Each row is a point on a landscape with many valleys, with its height.
A ball rolls from a point to whichever of its 2 nearest points has the largest drop for the distance, and stops where none of them is lower. Distance is the straight distance between rows; heights are no part of it.
j602: [ -5  -4 -49 -23   6  17  22 -38   7 -47 -29 -32  15  26  -3 -18 -43 -41
  25 -24]  (h 24.2)
j565: [ 27  39   8   9  47 -19 -17  34 -32  13  20  -6  16   6  26  45  25   7
  -7 -42]  (h 56.6)
j692: [  4  13  13  -3  14  -2  -5  16 -22  40  -9  32   5  -1  -7  21  20  50
  18 -25]  (h 68.1)
j506: [ 21  32  21  28   0   1 -16   9  17  27  29  16 -11  28   3  37  30  -4
 -23 -21]  (h 33.7)
j196: [ 12  19  45  24  47 -60  -2  34 -23  17 -20  13 -19   2  34  38  13  47
   6 -27]  (h 50.5)
j156: [ -8 -13  29   8  -8 -14  -1 -50  31  -7  37  37  -4 -17 -10  17  23 -47
 -37  49]  (h 28.5)
j512: [ 12   9  19  -1  37 -41 -21   5 -17 -16 -14 -13 -14  11  30  24 -22   4
  -1 -49]  (h 45.3)
j836: [ 10   8 -23   7  -1  27  16  -6  42  -8 -12 -20   2  50  12   6  -6 -39
  10 -26]  (h 52.8)
j177: [-31  13  24  -4   4  -5   6  22   7 -55  -3  19 -30  36  55 -22   0  39
  43  22]  (h 29.0)
j60: [ 17  18 -29  -7 -33  73   1  15  32  19  18  11   9   7  22  -1  22   7
 -26  15]  (h 53.0)
j259: [-34 -53   6 -19 -13 -21  -4  -6   4 -20 -12 -15 -17   5  12 -38 -23   5
  24  26]  (h 29.4)
j797: [ 16  -3 -36 -14 -39  39 -25   0 -18  18  25   1  23 -66 -34 -24  14  -9
 -31  16]  (h 53.3)
j44: [ -7  20  11 -28  38 -24   2 -18 -23 -21   7  -9   8   8   0  21 -30  -8
 -32  -8]  (h 42.6)
j573: [ -8   7 -10 -10 -16  54  21 -16  14  42   0  32  40 -13 -29  -1  24  28
   2  55]  (h 59.1)
j837: [-24   1  23 -17  -9  12  -6 -12  -3  -1  34  49  -6  -9  22  -4  22  25
   7  42]  (h 36.8)
j829: [-16 -43  -6   1  10 -47  12 -43 -15   7 -35  20 -11 -32 -10 -14 -44  13
   6 -15]  (h 64.9)
j464: [ 12  29   7  -7  68 -40  -4  16 -43  -2   3  -4  10  -3  19  41 -15  20
  -6 -50]  (h 51.3)
j610: [ 34  29 -62  -7 -34  54 -27  -5  -7 -23  16 -30  12 -17 -14 -16  -6 -45
 -21 -32]  (h 44.8)
j695: [-31 -30  33  -1 -17  -7 -28   6 -33  24  24  22 -12 -39  -6 -23   9  69
  33  37]  (h 85.1)
j132: [-12   7   0  -7  -5  15  24 -27   4  38 -10  39  21   2 -32  11   7  21
   3  19]  (h 62.0)
j218: [ -3 -36 -29  11  -9 -33  31 -48  -5  -1 -54  14  -1 -37 -41 -24 -41 -18
  15 -17]  (h 68.8)
j405: [ 40  29 -22  50  14   8  27  25  39  33 -18 -21  11  57   9  35  22 -15
  18 -44]  (h 23.0)
j486: [ 35  14 -50  -2 -51  58 -29  -6   7   4  32  -9   7 -51 -13 -18  14 -32
 -53  -9]  (h 48.7)
j874: [  7  25 -23 -10   6 -10   4 -29 -21 -13  -4   1  11   4 -28  10 -19 -34
 -23 -31]  (h 37.2)
j130: [  8  26 -25  17  12  11  43 -25  30   8 -25  11   6  45  -4  26  -9 -21
   6 -30]  (h 55.2)
j677: [-40 -27  25 -10  -3 -27   0  15  -1 -48  -5  -6 -27  27  36 -39 -21  42
  28  41]  (h 16.6)
j567: [-26 -18 -41 -25  10 -18  13 -15 -69 -31  30 -28  31 -33 -52 -23 -48   3
 -24  30]  (h 59.0)
j143: [ 43  36 -23  10  20  23 -19  47  -8  18  15 -12  25   9  23  32  33  10
 -12 -39]  (h 60.7)
j239: [  5  24 -21  32   7   3  60 -54  23  33 -40  45   6  15 -31  22 -12  -2
   8 -26]  (h 57.9)
j6: [  9   9  60  17  24 -62 -12  17 -11  24 -20   1 -29   4   6  29  -1  20
 -29 -31]  (h 45.1)
j890: [ 22  30 -39 -22  19  57  -4  19  13 -30   8 -35  33  35  30   5  -5 -10
 -20   1]  (h 47.9)
j946: [-37 -43  -8 -26  12 -11  -4 -25 -33 -34  43  11  10 -20  12 -25 -22  20
   4  49]  (h 78.1)
j487: [-24 -19  39   8 -16 -18  14  -1  25   0 -32  17 -40  23  20 -12   7  19
  32   6]  (h 46.3)
j291: [  3  19  72  17   1 -48 -36  43 -12  -1  10  -8 -39   5  13  17  27   9
 -22 -13]  (h 40.1)
j474: [-13  48  53   9  -4 -17 -42  62 -10 -45  35   5 -47   1  36  -1  34  17
 -13  31]  (h 25.1)
j569: [ 11 -17 -40  20 -21 -16  33 -61   1 -11 -29  19   1 -40 -45 -16  -9 -56
  29 -20]  (h 71.6)
j450: [-10 -13 -31 -25  12 -15  20 -45  -3 -43 -20 -13  21   3 -15 -14 -42 -36
  -5   8]  (h 30.3)
j841: [  8 -26  10  23 -39  10 -29  -1  32   8  -4 -28 -40  18  15 -12   7 -54
  16 -44]  (h 21.7)
j352: [-12  20  11 -19  33  -1   1  39 -10 -45   9  -5   6  38  58   1   3  48
  21  27]  (h 37.9)
j382: [ -4 -13 -32 -13  -7   3 -12 -22 -23   6   2  24   7 -17  -5  -7 -13  -5
  28 -42]  (h 78.0)
j739: [  9  13 -44 -15 -20   5   4 -32 -45 -42  21   4  31 -46 -59 -16  -9 -45
 -13  11]  (h 66.6)
j207: [ 25  12  14  29  49 -49  21   4  23  -4 -61 -22 -11  39  31  33 -23   3
  -8 -49]  (h 4.9)
j503: [ 53  24 -22  50 -15  35  -5  50  43  35  -7 -39   1  39  16  15  35 -12
   5 -43]  (h 28.7)
j773: [-19  -1 -27 -35  17  -6   3  20 -52 -18  16 -50  29   0 -39 -18 -42   7
 -37  23]  (h 55.1)
j395: [ -7  11  -1  13  12  -2  34 -62  25  21  -7  57   5   5 -10  28  -5  -1
  -3   3]  (h 60.9)
j681: [-14 -11  22  -8   8 -39   5 -21 -11  20 -18  37 -23  -9   8   5 -21  37
   9 -12]  (h 58.9)
j873: [  1 -13 -53  -3 -16  10  22 -43 -21  -3 -11  28  20 -36 -41 -21  -8 -14
  38 -17]  (h 74.6)
j273: [-10 -21  -3   0 -46  62  12  14  43  14   1   5 -16   7  32 -32  21   5
  21  35]  (h 46.9)
j46: [-16  -9  32  -9  -4  -9 -42  33 -45  15  24  25 -14 -22  10  -7  10  50
  18  -5]  (h 84.3)
j424: [  0 -31  -3   8 -48  30  -9 -13  14  50  -7  13  27 -66 -54 -15  32  12
  12  45]  (h 78.7)
j310: [ 18   1 -15   4 -39  80  13  44  49  30  -7  -8  -9   7  36 -17  26  28
   1  13]  (h 50.1)
j340: [ 32  24   7  36  42 -31  21  21  35  12 -32 -21   5  52  29  44  15   3
   4 -31]  (h 15.0)
j151: [  6   9 -38 -22 -25  73  23   1  29  17  11  10  35  -8 -11 -12  16   4
 -26  55]  (h 55.9)
j252: [ -9  23  55  10  -1 -19 -34  16   4 -24  19  12 -43  17  37   8  22  -2
 -10  -2]  (h 34.5)
j192: [  7  -5  23  11 -38  23 -13  34  25  35  -1  -2 -21  14   3  -5  33   3
  -5   4]  (h 37.1)
j194: [ -3 -18  -6  -8   3  13   8  35  12   1 -28 -17  -8  35  33 -13   3  19
  34 -11]  (h 38.6)
j361: [  2 -34   3  25 -35   2  -2 -34  36  19  -8   2 -26  -5  -8  -8   8 -62
  17 -26]  (h 14.7)
j609: [ 28  19  -2  34 -31  39  -3  43  43  53  -7 -17  -5  32  -7  11  37  -2
 -15 -13]  (h 32.8)
j970: [-17 -22  15  -6   5  -3  -6 -36 -27  25  49  31  31 -82 -53   4  12   9
  -7  60]  (h 68.0)
j700: [  1 -50 -28  -1 -34  26 -10  -4  -4  21  21  -7  38 -87 -58 -33  15  16
   1  66]  (h 75.7)
j39: [ -9   4  12  -8   3  12  -2 -43  16 -24  46  35   1   6  22  15  18 -33
 -23  33]  (h 19.6)
j344: [-10  -5  53  10 -26 -12  -7  37  28  10 -19   2 -34  30   5 -11  22  14
  -1  21]  (h 41.3)
j765: [ 14   7  -4  29   7  31  38  37  52  25 -32 -23  -2  63  35  10  16  -8
  39 -22]  (h 28.9)
j76: [ -1  15 -11 -33  46 -11 -10  47 -49 -30  12 -76  37   9  -5   2 -34   9
 -25   4]  (h 51.4)
j38: [  3  11  18   8  -9  -7   5  -8  23  19  -2   5  -5  27 -18  20   8 -25
 -33  -4]  (h 28.1)
j305: [  2 -17  26  26 -16  -5 -17  11  36 -14 -19 -39 -51  36  50  -8  -2 -34
  38 -57]  (h 26.0)
j854: [  2   6  27   5  13 -18 -23  23  13 -21  -9 -21 -24  38  35  14   7  -6
   5 -26]  (h 40.2)
j752: [ -6 -31   3  -5 -39  33  -3 -12  36   7  11  15  -6 -16   6 -23  24 -20
   9  39]  (h 42.7)
j505: [ 25  25   3   9  19  10  -6  54  -5  28  -6   8  15  16  25  22  39  48
  15 -16]  (h 64.3)
j276: [ -4 -14  19  24 -24  -9  22 -25  44  36 -33   5 -23  19 -21   1   5 -27
   1 -15]  (h 22.3)
j848: [ -7   9  20 -29  45 -25 -16  28 -29 -32   8 -47   4  18  21  11 -22   5
 -24   2]  (h 47.4)
j549: [  8  22 -17 -25  31  27 -19  32  -5 -33  19 -23  16  22  49   5  -1  17
  -1  -1]  (h 44.3)
j469: [-30  32  73   3  21 -43  -3  46 -31  -7  16  15 -33  -4  12   6  12  63
  -1  44]  (h 87.9)
j542: [ 12  32 -19  -9  34  16   6  -3  20 -32 -11 -44  26  60  14  22 -11 -25
 -12 -17]  (h 50.4)
j639: [ 22  37 -41 -14 -19  21  -9   6 -29 -17   2 -23  19  -3 -40  -2  -7 -35
 -24 -30]  (h 41.4)
j846: [ -2  -2  -3 -20 -15  12 -30  -4 -49  19  40   3  19 -69 -49  -8   6 -12
 -32  12]  (h 58.0)
j862: [ -8   9  14 -10 -12  30 -13  -7  19 -13  32  24 -11  27  36   5  21  -6
  -6  22]  (h 27.8)
j292: [  4 -30 -29   6 -19  -1  21 -19 -11  -2  10  -1  45 -73 -88 -25   9  -9
   0  64]  (h 72.3)
j426: [ 16  -8 -41  -2 -13  -5  19 -29 -18 -42  18   6  44 -69 -77 -18  10 -46
 -12  49]  (h 69.5)
j791: [  2 -28  -7   3 -17   7   6 -40  30  -9  19  24  15 -32 -22  -8  19 -50
 -15  43]  (h 35.9)
j629: [-30 -31  -2 -20  22 -22   9 -35 -41   2  37  20  25 -47 -29  -9 -21  14
 -12  52]  (h 73.5)
j635: [ 10 -11   7  24   2 -22  -6 -21  39 -11 -36 -47 -36  39  18   7 -32 -53
  14 -67]  (h 20.2)
j694: [-30 -10  22 -26  23 -19 -15   5 -38 -25  32  11  -9   0  24  -4 -17  32
   0  21]  (h 82.0)
j91: [ 13  -2   4  23  24 -35  18 -30  29 -10 -63 -23 -27  28  19  15 -46 -26
 -13 -47]  (h 13.9)
j532: [-23 -51 -26 -25   2 -23   8 -20  -5 -32 -20 -34   6   8  -8 -35 -50 -13
  10  10]  (h 36.6)
j592: [  8  -2 -39  14 -12   6  28 -44  19 -20 -41 -23  -8  21 -16  -6 -36 -64
  21 -47]  (h 18.4)
j261: [-24   2  62   0  13 -43   6  24 -10  23 -19  17 -23   6  -2   5  -4  66
  -8  26]  (h 90.4)
j499: [-14   1  28 -15   2 -14 -14 -30 -33  24  39  33   9 -56 -35  12   8 -13
 -29  21]  (h 62.8)
j425: [-20 -38  12  -3 -33   9 -27  -7 -15  48  15  19  10 -65 -36 -16  17  43
  19  41]  (h 81.5)
j29: [ 19  -3  -7  13 -16  40   6  61  38  15 -24 -30 -14  33  45  -8  24  -5
  33 -22]  (h 33.4)
j667: [ -4 -13 -10 -20  -4   0 -37  10 -39   0  23  19  -6 -21  18 -12  -4  27
  23 -31]  (h 81.3)
j650: [ -4   8 -55 -27   5  -2   9 -20 -62 -32  13  -4  33 -23 -48 -18 -36  -4
  -2  -4]  (h 63.0)
j688: [-20  11  46 -17  51 -39   1  38 -47 -10  23  -2  -9   5  21  12 -13  49
 -10  19]  (h 84.9)
j87: [ -9 -25  24   8  12 -48  11  -2  10   5 -52  11 -40  13  30 -10 -28  24
  23 -34]  (h 52.5)

Call two points neighbours if one is among the 2 nearest of the other. Go from one point of each pair to the other, from neighbour to neighbour, staying as low as possible. Name the highest point that can't be avoided.
j592 / j677 | j532
j874 / j252 | j695
j207 / j252 | j854
j361 / j207 | j305
j39 / j592 | j132

Write out the way that a ball takes from each point below.
j239 | j130 j836 j542 j890 j549 j352 j177 j677
j424 | j700 j292 j426 j739 j650 j567 j773 j76 j848 j44 j874
j694 | j946 j629 j970 j499 j846 j797 j486 j610 j639 j874
j573 | j151 j60 j310 j273 j752 j791 j156 j39
